Points, in no order, along strands that fork and pass close to each other.
(in the rows, 128 means zero)
Two points are linked if the straight distance between their rows is under 221. Some points are linked to none.
kina: [ 81 131 120 156 218 111 144 142  86 110 140 115 132 152 142 164 166 127
 192 138 155 114 116 117 177 108 108 126 162 160 161  86 140 137 110 162
 117 102 152 124 116 108 107 143  93 133 133 126 121 136 148 134 176 109
 126 117 114 106 158  76 135]
ralov: [ 61 149 171 188 185 125 127  54 101 173 100 105  95 119 108 123 172 132
  81 119 191 143 151 106 152 132 152 117 117 159  90  98 179  96 156 121
 151 143 136  87  52 110 121 140 119  86 113  88 127 147 130 146 182 126
 132 144 167 123 147 100 157]
tig: [146 127 137 161  45 163 119 148 142 150 120 143 129  80 138  88 118 132
  91 147  94 121 136 120 165 117 151 187 120 147 154 118  62 108 160  53
 127 180 119 149  99 134 166 149 118 139  71  76 136  80  95 111 122 197
 109 153 114 107 132 122 125]
zike: [141 143 105 134 106 149 132 115 150 166 151  93 139 119 104 108 114 152
 150 140 103 140 124 153 122 121 111 105  87 142 141  85 184 101 108 111
 133 151 127 102 116 138 146 122 120 125 146 142 139 186 172 152 150  78
 134  90 132 195  85 128  82]
Fid: [138 159 147 182 183 127 138  86 170 155 150  81 145 127 107 157 137 114
 132 155 131 170  66 136  89 137 132  32  96 148  58 154 203 112 193 132
 179 134  96 117 117 120 100 147 186  99 137 140 118 137 122 158 143 155
 107 120 148 102 163 156  49]
zagob: [148  94 136 206 171 107  97 124  97  79 165 146 120 107 112 140 148  86
 116 120 134 167  49 130 117 190 145 121  78  82 133 193 138 102 167 162
 164 116  94  70 102 161 116 130 137 151  95 143 129 128 107 163 150 119
 140 138 136  98 101 148 107]
lezog: [206 138 109  51  95 121 117 171 156 107 141 118 146 135 136 143  61 134
 222 145 118 118 168  88 130 102 112 123 159 111 162 145  83 154  73 119
  79  65 113 162 169 124  83 143  85 159 127 145 124  97 120 130  76  96
 119 133  95 131 125  91 110]
Lat: [129 183 169 176 165 115 132  74 139 152 137 108 178 104 107  83 142 153
  90 181 131 139 128 132 182 148 156  98  69 162 101 147 116 115 141  80
 103 157 113  89 107 127 109 106 171 151  96  78 109 125 117 119 127 181
 117 129 160 100 154 116  90]
fakon: [162  92 108 146 180  94 127 154 154  68 138 127 155 140 125 178 147 124
 166 157 109 151  88 139 110 135 126  75 115 130 150 138 117 176  99 157
 143 136 105 116 147 133  87 136 141 152 126 173 101 127  94 131 109  95
 139 146 143 121 124 148 109]
vis: [104  93 176 157 148 158 164 118 117 152 114 135 131 138 142  96 148 122
  78  63  88 120  63 139  80 149 130 111  65  90 112 144 220 120 162 177
 199 120 155  89 115 133 158 157 154 120 132 186  82 165 139  85 110 161
 111 142 121 163  75 159  98]
kevo: [160  95 124 178 148  91 124 156 105  78 154 130 111 145 115 135 161 108
 161 126 117 164  75 134 118 179 133 133 113 104 161 158 128 152 150 162
 172 138  92  75 100 150 120 137 118 145 156 161 130 157 134 155 169  46
 175 125 132 140 101 161 116]
mamap: [ 94  96 138 178 138 143 129 127 110 135 101 122 111 112 139  85 161 149
 102 138 129 119 141 152 177 107 151 163  94 162 173 101 140 106  84 133
 127 151 155 110 121 118 190 130 140 145  94 126  82 135 104 100 119 138
 115 158 174 137 103  67 127]
lura: [140 143 116 152 120  94  95 139 103  62 125 142 104 138 138 132 120 105
 139 148 132 147 123 126 148 136 139 175 172  94 144 176  39 154 152 126
 102  92 103 103 127 163 106 119 116 143 115  90 180  95 103 142 154 101
 129 142 137  77 140 126 165]
nilis: [146 151 165 101 134 117 137  98 121 118 125 154 116  95 115 145 113 124
 157 129 126 139  65 136 131 199 149 112 131  91  90 183 124  83 174 140
 126 121 106 122 161 113  87  66 121 139 148 136 119 143 160 156 129 161
 138  96  58 143 148 191 105]
Rega: [121 151 168 136 208 148 168 117 137 152 101 104 138  97 139 157 136 156
 185 128 103 102  78 181  93 126 150  79  79 156 124 139 179 101 149 152
 139 101 156 159 174 135 162 136 165 128 120 161  97 156 159  92 130 176
  91 112 105 145 140 135  78]
Lun: [146 134 112  33 112 123 148 115 183 164 105  90 151 124 166 109  58 187
 154 162  78 115 170 154 102  93 125 111 135 119  89 139 139 153 125 133
  81 118 158 182 145 126 134 119  98 105 120 136 134 126 121  91  95 151
  82 112 141 106 124 149 120]
lekad: [147 136  86 150 112 111  91 119 146 112 168  96 110 187 113 115 109 117
 150 149 130 161 115 108 146  96 106 140 147 134 137 141 149  89 123 137
 134  91 144 140  75 106 153 141 119  90 133 105 157 117 107 166 141  90
 115 110 141 122 138 101 105]
dudo: [119 111 111 122 100 141 160 145 176 179 117  83 166 117 134  92 106 167
 114 123  75 152 136 162  77 103 105 107  63 122 124 106 164 162 150 100
 132 188 114  95 106 163 138 134 138 123 160 133 147 157 153  94 137 115
 117 113 157 164  98 151  92]
Zitom: [ 55 149 167 182 202 111 130  80  81 164 109 156 111 118 120 157 172 109
  89  95 191 102 144 108 154 118 134 137 160 158 136  94 133 132 150 109
 146 155 142 116  90 129 106 156 139 103 114  65 109 128 125 107 155 169
 133 152 126 100 178  86 192]
zof: [123 136 132  85  37 189 140 132 168 172 147 135 152 122 157  85  75 121
  90 117  95 102 175 146 105  81  90 159  90 108 126 102 113 126 152  66
  86 138 138 161 170 162 178 140 121 141 130  96 158 119 138  95  87 167
 129  95 101 164 120 116 128]
vegim: [141 128 109 148  96 104  77 129 145 110 122 115 134 157 168  95 103 127
  77 145  99 145 132 141 112 107 133 172 113  96 125 157  89 170 158 109
 118 130 120  90  81 164 119 146 121 135  91  70 179  71  78 107 116 126
  85 131 183  51 117 126 181]
pel: [138 132 129 188 119 139 138 140 156 174 157 116 127  99  94 113  95 121
  91  98 124 148 124 113 125 110 128 165 109 123 172 127 124 129 148  86
 148 169 107 118  58 165 143 161 108 142 112  87 147 120 136 121 141 147
 123 166 128 127 135  96 130]
Laki: [160 139 146  95  72 127 176 158 126 134 100 172 153  88 112  74 112 164
 161 148 103  96 121 152 204 168 133 166 101 128 152 117  78 107  89  85
  84 162 138 115 183  98 118  69 125 173 104 109  94 124 133 107  81 170
 160 111  87 149 125 125  91]
Pesi: [118 165 150 167 166 119 119  54 143 142 145 108 156 105 111 143 151 127
  93 152 144 168  88  96 155 148 153  74 106 149  56 144 161  89 165 138
 122 104  97  97 108  97  92 133 173 121  96 100 104 110  90 149 115 179
 106 140 168  81 175 124  96]
zilun: [214 147  83 118  56  87  63 153 176  82 157 151 135 161 111 102  65 121
 156 181 115 146 106 121 125 132 131 117 116 106 138 172  65 136 118  65
 123 137 109 147 116 163  98  92 140 108  97 105 129  90  87 158  93 122
 129 128 118 114 127 147  90]
moza: [107 150 155 143 196 129 123  88 127 131 110 129 102 118 117 141 129 114
 127 150 144 129 125 122 130 123 168 122 108 104 142 174 115  86 116 119
  97  92 129 110 174 154 135 107 160 125 122 124 122 138 148 124 127 128
 142 157 142 143 123 112 138]
Bifa: [120 131 174 139 112 144 172 150 152 163 151 122 143 124 139  80 134 143
 113  89 100 126 113 116  86  94 113 122  99 138 129 150 126 135 191 132
 140 145 128 149  94 133 200 180 168  95 138 145 102 116 131  69 129 187
 169 145 126 161 183 145 108]
Teb: [116  90 125 127 180 175 155 137 119 129  85 119  83  92 153 152 136 129
 180 115  91 112  96 166  81  95 135  77 101 147  99  99 195  89 131 174
 133  66 180 155 189 112 184 162 133 124 106 219 103 149 155 109 125 129
  86 110 117 176  97 153 104]
Gazuv: [115  97 125  96 204 145  82 121  97  45 168 129 107 123 101 162 158  74
 122 165 147 164 126  94 133 124 115  70 114 103 126 145 151  76  71 180
 111  43 162 122 172  99 126 150 140 155 120 188 119 103 121 166  98  81
 151 138 132 148  90 126 111]
nevi: [ 86 121 129 178 138 146 131  85  99 118 100 128 111 122 139 140 174 123
 106 135 161 158 121 118 179 173 138 136 143 143  87  68 134 103 167 137
 150 140  99  82 102  75  80  93  79 107 140 119 139 151 122 179 181  99
 141 112 121 123 134 134 135]
turi: [134 118 101  56 108 128 130 100 163 161 136 118 189 113 146 123  97 192
 139 142  79 108 122 169 126 124 118  92 112 135  69 110 187 122 132 138
 137 159 150 181 128  98 130 103 113 110 102 113 100 124  98 101 102 205
  60  90 113 103 122 164  82]
netut: [125  80 119 147 173 150 127 140 134  92 146 127  87 119  84 157 169  79
  88 112 174 197 127 106 140 136 138  98  93 124 150 132 171  90  78 171
 140 113 126 118 129 106 127 133 134 158 133 208  84 133 137 168 119  88
 156 168 159 183  83 118 118]
dapat: [153 140 125 106  86  68 124 138 111 143 138 131 132 109 137 126 127 181
 181 103 116 116 105 153 115 187 134 173 152 143 128 120 140 166 138 204
 144 161 123 167  59 129 141 138  67 146 113 119 130 149 136 128 164 148
  91 107 138  88 125 155 125]
Gupub: [ 97 110 145 129 123 152 136 125 119 140 124 174 149 105 160 131 122 126
 111 101  75 109  73 163 115 147  87 176 162  72 114 132 143 138 212 146
 159 128 150 125 145 106 139 137 117 100 120  92 134 125 109 112 111 202
  96  92  84  88 133 120 177]
taz: [127 160 124 137 125 141  84 108 114  97 184 127  88 185 100 144 105  52
  49 105 183 145 152  95  93 122  80 143 155  85 109 153 116 132 136 121
 129  80 104 111 101 161 116 161 134 115 130 103 207 111 141 168 163 107
 159 124 126 111 145 121 183]
Gune: [124 146 123 119 113 125 126 116  99  79  96 164 124 125 145 113 135 110
 145 200 125 107 147 144 219 136 130 158 173 111 122 109  56 102 105  82
  86 109 132 116 208 127  76  60  88 142 121  53 154 114 100 155 103 104
 110  92  88  84 136 113 127]
zal: [155 132 112  82 128 119 107  93 113  87  91 148 119 109 122 107  94 135
 158 208 116  94 144 152 179 134 149 129 125 101 117 130 103  79  48 135
  95  96 153 148 205 124 119  69 100 117  91 103 128 136  69 151  84  79
 111 127 124 113  94 126 114]
varu: [150 124 122  90  53  83 113 152  95 118 137 177 141  98 121 127 128 147
 138 101 135 126 149 117 155 192 149 212 186 130 127 117  94 149 104 197
 109 120 106 150  96 104 116 139  56 169 102 135 132 105 112 150 146 136
 110 135 135  78 122 128 150]
Muvu: [130 159 164 111  95 120 160 112 128 113 117 150 121  98 129 112 111 116
 127 142 101 147 100 141 165 177 134 138 151 105  96 164  55 135 200  80
  81 136 102  95 163 131  94  70 110 148 148 103 145 124 165 124 139 161
 161  98  63 116 154 178 128]
von: [114 112 113  69  91 166 158 176  71  87  95 163 104 133 145 132 137 105
 165 123 137  81 178 118 153 110 112 180 183 115 155  93  67 134  84 114
  81  96 141 134 231 125 122  92 127 162 166 135 167 138 154 130 100  83
 166 134  93 132 117  99 181]
Tet: [128 160 132 119 101 126 110 113 134 122 123  69 165 145 169  98 125 143
 123 191 128 110 177 155 171  92 124 129 135 175 121  98  96 154 124  58
  88 148 125 123 122 126 117 118  96 157 123  59 179  93 113 116 126 134
  90  89 129  90 152  98 130]
Domum: [ 94 143 119 102 108 158 129 126 136 151 155  95 161 142 162 113 134 125
 127 140 102  89 148 174 116  88  82 126 142 154 131  86 135 135 158  82
 111 137 156 150 144 131 166 154 127 109 140 100 175 116 142 110 143 135
 110  80  86 127 153 107 150]
sus: [ 76 104 131 138 123 159 147  86 120 165  92 109 134 102 153 125 143 157
  95 111 126 139 126 158 112 166 130 120 136 134  62  67 170 142 200 130
 151 178 107  97 110  89 101 112  97  99 144 133 141 154 134 138 185 132
 112 104 117 135 136 170 146]
Lovu: [120 140 151 162 162  88 132 104  75 113 158 135 131 119 135 130 161 150
 172 103 131 115  75 144 152 184 130 158 123 144 137 124 155 119 134 200
 138 109 143 114  87 114 142 143 102 161 103 127 110 146 138 123 160 147
 116 107 128  89 136 103 128]
sidu: [131 138 130 178 182  85  77 116  89  65 189 149  92 166  80 155 145  51
  65 126 197 171 138  67 161 157 110 135 160  93 138 157 117 133 110 153
 162 101 105  93  68 147  88 147 130 128 107  97 147 122 118 184 152  95
 166 131 155 111 121  97 168]
Dube: [138  97  76  91 138 120 108 122 148 137 121  93 116 164 154 176 128 154
 165 138 136 110 171 126  93  86 134  86 177 187  90  93 175 146 101 171
 145 137 149 198 109  85 146 150 114  83 104 162 116 133 119 135 144 105
  78 125 154 112 131 172 136]
Tabim: [149 130 117 131 174  99 140 147 183 134 125  92 186 123 127 180 124 149
 153 143 108 141 122 163  95 128 134  56 104 159 141 165 125 208 132 134
 130 170  79 137 109 155  99 152 150 141 112 159 123 126  93 122 138 134
  96 147 175  84 134 176 104]
bobal: [116 124 145  95 137 140 174  71 171 201 110  99 159 114 137 114 115 203
  91 121  96 145 128 141 118 136 125  96  83 135  37 123 212 120 157 155
 148 157 145 140 102  87 121 103 153 105 116 115  95 144 138  87 109 210
  81 119 155 136 127 145  79]
nis: [143 111 134  50  76 135 117 132 101 135  95 189 141  61 136 131 109 152
 143 128 124  89 167 124 168 176 169 208 170 108 126 121 106 118  81 182
  92 119 138 161 178 124 125 118  77 172  88 149 117 116 111 140 107 142
 115 129 134  94  79 131 151]
Gagi: [ 86 138 146 126 124 107 139 149  83 114 131 126 119 147 162 125 162 116
 150 111 157 104 153 121 153 116 108 180 194 154 144  86  89 148 136 149
 107 100 149 133  82 102 127 165  67 124 148  91 183 103 131 129 177 112
 120 111 117  74 172  85 186]
Bos: [105 138  91 164 117  91  87 167  61  76 120 144  98 155 158 126 153 115
 176 127 140 100 129 152 145 117 118 186 197 138 184 116  69 180 131 163
 136 127 131 139 116 157 157 151 111 125 123  94 161 112  94 124 169  88
 111 146 145  76 139 103 176]
tusuv: [115 133 130 127 125 144 121 118  95 142 112 141  84 138 136 126 129 135
 161 105 133  72 100 137  93 141 148 149 143 129 126 126 155  88 156 149
 171 128 153 159 147 127 189 116 132  82 151 144 112 181 139 131 166 111
 154 116  97 159 126 167 128]
numo: [158 124  74 108   7 124  99 168 104  99 159 186 113 116 120 120 124 117
 167  90 118 121 101  98 149 140 133 150 155 126 158 110 124  83 116 122
 134 146 113 170 119 123 158 106 112 110 149 133 113 145 128 155 123  92
 170  94  73 172 141 175  92]
noza: [110 123 127 122 187 108 132 109 155 161 117  75 118 178 153 148 142 169
 130 125 133 104 177 132  80  79 139  63 133 189 102 138 191 156 114 171
 155 139 166 159  93 114 169 173 170  93 115 157 106 128 137  85 153 125
  90 148 200 107 120 158 140]
Dukad: [177 104 117  87  97 151 122 178 144  99 180 137  86 157  77 144 121  69
  77  79 185 184 174  46 134 119  99 151 150  96 165 155 111 116  74 114
 126 101 116 137 129 119 103 117 123 171 186 131 147 117 177 163  78  78
 210 148 111 191 108  97 138]
Leko: [124 133 135 167  98  95  90 121 132 155 149 141 147 106 132  89 121 118
  99 103 109 126 114 157  74 160 142 128  84 117 134 185 133 168 196 146
 175 176 117 145  42 199 185 189 131 106  81 115 143 113  96 114 163 172
  68 159 167  82  94 176 150]
sol: [123  91 145  76 126 151 108 134 107  78 163 158 121 111 114 119 136  89
 134 124 123 115 145 104 153 129 119 125 134 116 134 150 132  63  79 165
  76  37 172 137 175  92 181 150 128 149 121 186 128  99 112 131  98 106
 142 129 118 141 115 119 120]
zeris: [153 179 144  99  79 138 152 125 157 141 121  97 155 147 142 126 104 127
 136 149 145 107 190 128 169  95 133 122 155 174 129 112  44 170 117  46
  68 132  94 152 157 146  67 103 115 172 139  87 151 108 159 128 113 141
 136 112  86 129 174 112 125]
lub: [148 178 141 130  69 116 129 128 131 141 135 124 121 140 110 128 132 112
 103 117 181 121 215  80 156 143 164 160 147 165 124 129  32 161 103  86
 109 151  72 144 109 173  59 109  87 153 142  95 144 136 189 164 152 111
 152 146 123 147 135 133 151]
Peg: [140 140 110 103 140 137 150 160 138 146 118 102 101 151 119 128 139 142
 186 130 160 123 173  86 156  87 124 110 139 175 161 105 140  99  56 144
  89  74 165 176 141  86 154 134 112 125 150 186  98 135 163 129 117 106
 147 145 140 194 141  87 112]
kudof: [104  81 123 171 174 179 145 117 137 128 119 105  98  94 103 150 149 100
 126 125 133 174 101 145 120 113 145  66  61 148 120 114 203  69 112 164
 126  86 133 117 155 119 159 148 147 140 101 210 104 140 139 157 136 115
  97 152 154 180  97 125  80]
rufo: [113  98 110 150 118 157 137 160 117 121 138 157 105 156 123 162 142  77
  89  76 151 125 119 104 101 113  82 145 171 119 151  86 126 138 136  80
 161 163 121 109 137 125 114 123 151 120 174 137 140 133 145 121 132  97
 187 128  72 154 162 129 163]
vabi: [180 124  73 112  46 112  83 171 145 105 153 165 146 128 134 129  92 140
 170 106 104 118  81 124 109 140 133 137 127 129 161 138 110 129 128 120
 138 165 103 183 109 150 148 128 133 122 108 141 105 119  86 131 117 141
 135 127 105 126 133 175  86]
fiva: [118 137 122 159 161 161 161 172 159 170 114 115 113 110 115 165 112 133
 166  92 108 173  82 114  59  69 118  58 127 128 152 105 187 112 150 108
 153 130 128 147 147 127 143 163 167 101 181 182 119 140 165 104 131 105
 155 122 105 210 158 123  82]
susuv: [217 157 133  71  71 114  80 136 147  81 149 129 124 168 134 105  64 105
 144 176 131 127 172  98 141 110 133 126 138  89 131 192  41 117  74  79
  62  56 109 158 167 148 101 106 111 131 110 101 143  85 101 148  73 100
 141 147 116 117 133 115 118]
dopi: [ 96 160 105 131 100 165 133 124 137 192 144  93 155 111 118 106 123 146
 143 138 129 118 144 144 147  98 100 123 111 182 136  65 172  89 128  66
 122 172 138 159 110 124 170 129 128 106 147  83 148 148 164 131 161 146
 112  95  91 175 152 103 100]
gab: [ 83 142 137 154 165 146 161 125 137 155 103  75 163 114 127 121 157 130
 120 148 139 126 168 180 101 111 132  67  86 175 133 105 116 172 160  71
 126 174 100  92 137 167 133 128 165 123 157 151 156 149 145 114 190 119
 125 117 142 151 135 148 122]
kural: [ 92  89 134 152 153 132 146 129 109 133 109 150  80 118  97 127 169 121
  82  72 192 138 162 119 138 125 149 135 111 154 155  94 171 120  76 157
 137 134 146 145 102 103 162 137 133 140 123 193  63 149 130 128 135 129
 155 182 172 177 123  97 154]
diga: [112 106 156 143 160 116 157  94 135 145  96 111 152 172 159 117 156 178
  84 100  81 121  79 152  87 146 129  79  84 128  59 138 208 137 163 175
 191 136 158  85 101  94 128 119 189 103 135 141  74 161 116  70 111 169
  89 118 159 110 105 164 104]
buz: [ 99 119 131 121 151 127 157 119 117 132  94 129  93 137 115 167 150 122
 125 116 185 149 150  78 150 153 135 160 165 121 100 108 129 116 123 171
 132 115 111 114 106  84  57  95  74 102 174 144 142 144 181 184 154  99
 159 128 126 154 141 127 155]
digur: [ 54 139 159 159 214 126 132  88  97 166 131 112 143 169 151 154 166 112
 106 111 150  93 104 147  95 116 110  93 156 140  99 125 186 140 197 124
 180 118 170 125 125 111 140 155 167  65 125 104 111 118 113  93 167 171
 116 117 107  97 172 107 186]
ronop: [102 145 130 192 133 120 120 107 120 148 158 101 130 131 141  88 119  98
  82 124 117 126 128 142  96 118 116 130 115 135 137 158 112 157 193  96
 160 160 121  99  52 169 171 186 143 106 113  79 180  95 103 103 163 146
 101 138 150  74 148 123 157]
Mim: [200 113 108  77  85 135 114 192 129  77 163 135 118 151 102 157 116  79
 167 116 154 144 175  43 173  99  92 132 162 116 193 130  80 119  52 103
 104  87 107 150 166 116  66 127 112 172 166 140 144 108 161 173  59  78
 173 133  83 181 105  74 115]
retib: [144  97 111  71 148 130  80 105 101  93  82 164 115 112 137 139 131 150
 125 157 122 100 165 110 167 113 171 158 149  88 117 128 132 103  50 178
  94  81 148 146 180 120 120 106 126 134  70 129 109 128  73 131  82 100
 109 147 188 100  72 120 158]
bis: [118 114  71 106  63 160 152 173  95 131  72 145 122  97 158 115 146 153
 196 132 105  91 144 157 146 106 143 176 159 150 172  58  99 144 112 119
 121 154 143 145 195 138 155  93 121 128 155 143 147 158 126 127 119  67
 147 116 118 151 113 120 148]
nedop: [176 153 149 152 101  60 102 149 139 135 185 165 154 158 100  92 103 130
  93  95 139 136 110 106 106 179 121 143 117 136 127 192  80 196 130 104
 131 164 126 106  37 143 122 147 152 153 101  96 108  99 127  92 121 175
 141 141 140  84 178 137 158]
bera: [134 142 143 167 188  87 132 133 151 146 125  96 153 162 130 138 151 127
 123 129 139 119 147 129  72 105 161  43 107 167 141 204 134 171 134 152
 149 147 111 129  94 154 156 188 203 108 113 151 108 113  83  84 149 127
 119 155 216  81 151 163 105]
lir: [115 123 160 133  97 141 127 111 126 158 105 133 148  88 159  80 145 176
 102 141  98  88 146 133 169 113 146 193 109 147 143 111 119 128 135 141
 139 152 152 141 100 108 181 159 111 129  72  92 100 103  89  96 102 205
  85 137 154 107 107  95 136]
Remar: [127 103 134  97 119 125 160 158 126 142 131 173 169 104 142 133 117 160
 124 103  70 105  79 150 112 154  97 171 112  84 139 123 126 179 140 145
 134 158 146 102 136 117 119 118 133 157 132 135 108 124 131  91  83 177
 139 115  98 105 113 123 160]
zakun: [150  82 103 122 120 117 110 108 119  93 153 143 112 162 122 142 115 142
 122 117  97 156  73 142 111 162  98 120 138  83  79 127 204 101 134 207
 173  94 144 104 106  87 116 122 111 114 121 159 126 146 115 167 131 102
  98  95 132 106  86 169 110]
kolik: [100  92 158 122 133 163 182 137 133 142 113 160 140  96 109 101 135 139
  91  95 103 143  85 141 119 156 103 128  75  96 126 121 165  99 116 138
 117 127 160  93 167  99 155 107 157 154 145 175  84 131 153  94  79 181
 139 135 114 185 102 121 110]
Dibug: [155 104  90 133 117 155 121 147 176 131  91 120 124 134 129 124  85 149
 129 154 116 122 136 144 120  82 133 140 109 112 161 112 107 129  78  65
 128 155 125 128 162 147 104  93 133 128 130 107 128 129 104 115  78 115
 119 160 141 145  95  83 117]
fasa: [146 125 112 106  91 100 124 130 129 121 126 124 133 141 113 142 140 131
 115 116 169 129 178  77 171 149 153 165 169 156 122 110  92 134  81 168
 125 133  88 163  83 103  86 116  78 134 131 142 113 126 130 176 135 107
 142 133 140 138 140 134 140]
Tulu: [135 106 131  85 133 112 156 157  76  63 113 150 101 129 129 124 161 115
 190 148 138 124 130  99 174 150 137 147 151 116 152 157  60 112  97 147
  95  96 139 102 196  99 111  71 125 153 180 149 125 134 165 142  95  70
 186 133 104 158 124 139 132]
Tubi: [144 136 145 107 169 138 114 125 126 132 163 146  86 160  96 153  82 103
  68  83 137 130 129  78  91 113  87 177 172  46 140 181 138 125 115 133
 146  81 138 122 117 132 117 144 142 125 160  89 167 118 153 110 107 139
 170 147 113 123 130  89 172]
suleb: [183 152 124 115 126 114 153 150 192 162 141  98 124 146  85 111 100 169
 165 142 125 170 131 114 119 106 122  96  90 133 158 140 159 100  70 122
 115 119 134 153 122 124 128 114 136 134 166 150  87 157 180 123  91  95
 165 131 154 218 114  86  59]
sofis: [147 106 122  91  63 106 128 187  55  72 151 182  91 115 115 131 156  97
 177  90 138 129 108  69 153 160 123 162 174 108 164 154  79 102 125 146
 116 116 119 127 137 110 137 102 118 144 190 145 142 130 169 158 128  88
 189 119  63 156 134 166 132]
koza: [133 103  85 130  68 157 154 169 152 122  79 145 102 111 124 136 110 121
 159 133 130 143 153 140 115 106 123 129 108 117 182  88  83 134  87  60
 100 158  99 125 200 165 121  69 142 135 168 131 123 141 142 128  94  80
 153 147 117 205 105 105 127]
Madi: [ 94 137 135 166 208 154 165 133 156 167  83  70 133 136 120 146 142 122
 162 155 146 152 122 159  70  86 126  30 112 165 104 105 179 139 167  94
 140 132 129 103 165 137 129 153 169  86 168 194 143 151 162 135 188  94
 124 118 153 175 136 135 105]
gomog: [133 111 147 100 121 132 170 171 133 153 131 156 116 133 129 114  89 151
 111  87 104 109 135 120  97 121  95 215 139  75 160 138 113 179 119 138
 135 133 155 109 140 138 136 125 117 156 154 104 140 141 166  73  82 142
 170 133 130 126 116  79 184]
gare: [ 77 164 149 119 210 146 129 103 135 174 140 108 131 194 125 154 118 112
  78 121 147 115 123 119  62  99 103  79 145 111  79 139 178 133 141 123
 139  86 175 130 152 120 128 157 160  89 159 157 136 111 154 110 142 134
 139 128 123 134 154 132 163]
Makoz: [124 144 118  88 146 149 132 119 190 122 153  97 145 167 124 165 102  90
  91 154 129 170 140 114  72  91  82  67 141 106  75 112 146 130 114 113
 114  86 120 119 163 116  82 136 131 122 175 153 158 104 142 150  97  89
 146 116 113 141 157 135 121]
zizo: [128 114 141 165 121 103  93  91 119 121 120 147 126 109 145 122 152 132
  82 115 123 131  90 148 119 186 194 128  73 115  98 172 146  94 163 163
 156 137 113 109  95 163 149 122 145 118  71 119 106 123  77 127 141 162
  91 138 167  83 104 189 122]
pufe: [117 171 166 140 166 131 160 104 165 165 128 105 151 118 127 126 110 131
 132 131  98 126  81 158  83 113 136  72 106 119  95 189 152 141 215 122
 139 128 126 141 134 149 150 150 187  97 146 129 120 116 125  94 135 208
 104 132 126 105 170 154  98]
bev: [ 86 134 107 160 148 125 110 129 104 106 125 110 147 148 148 132 172 117
 134 160 173  92 183 146 141 116 139 131 127 184 167  77  79 182 101  86
 122 180 116 114 140 169 118 126 132 144 140 130 135 158 132 135 170  72
 145 133 139 129 120 119 151]
nobed: [ 93 130 162 147  96 149 158 120 113 140 126 146 138  57 136 126 143 119
 112 100 107 136  90 150 138 169 118 147 144 127 108  93 103 129 226 110
 126 151 101 113 118 109 123 144 108 126 122 113 149 124 127 122 169 183
 124 117  63 114 175 148 134]
Gaf: [137 157  88 114 129 101  54 104 129 102 126 120 156 148 138 149 122 119
 140 186 142  79 155 178 126 137 138 111 149 138 134 123  92 165 108  92
 135 176 121 149 147 191 108  98 130 117 115 102 139 149  85 157 145 105
 101 129 126  89  92 155 147]
Gug: [154 111 108 123 118 124  77 132 126 130  76 151 110 115 121 132 105 151
  76 144 144 115 165 113 163 107 175 197 140  94 146 125 109 124  53 100
 125 146 105 125 156 151 104  86 135 135  82  85 108 123  88 137  78 122
 124 171 175 115  69  90 161]

Follow the links from the first point to the second, and from the first to the third. Name the last point that the two ways share.
lir / Tabim / fasa -> ronop
sidu / kina / Gaf -> fasa
ralov / lir / Tabim -> ronop
zilun / kural / gomog -> varu
koza / nevi / Dube -> varu
nis / suleb / kolik -> fasa
gab / digur / taz -> nevi

A fork is a point with three links, a tip a point with one. Leave the first point through the second and follow the links. Name the first fork or tip that comes.
varu / dapat -> ronop
Leko / zizo -> Dube
retib / Gug -> Dukad
Mim / lezog -> retib
ronop / vegim -> varu
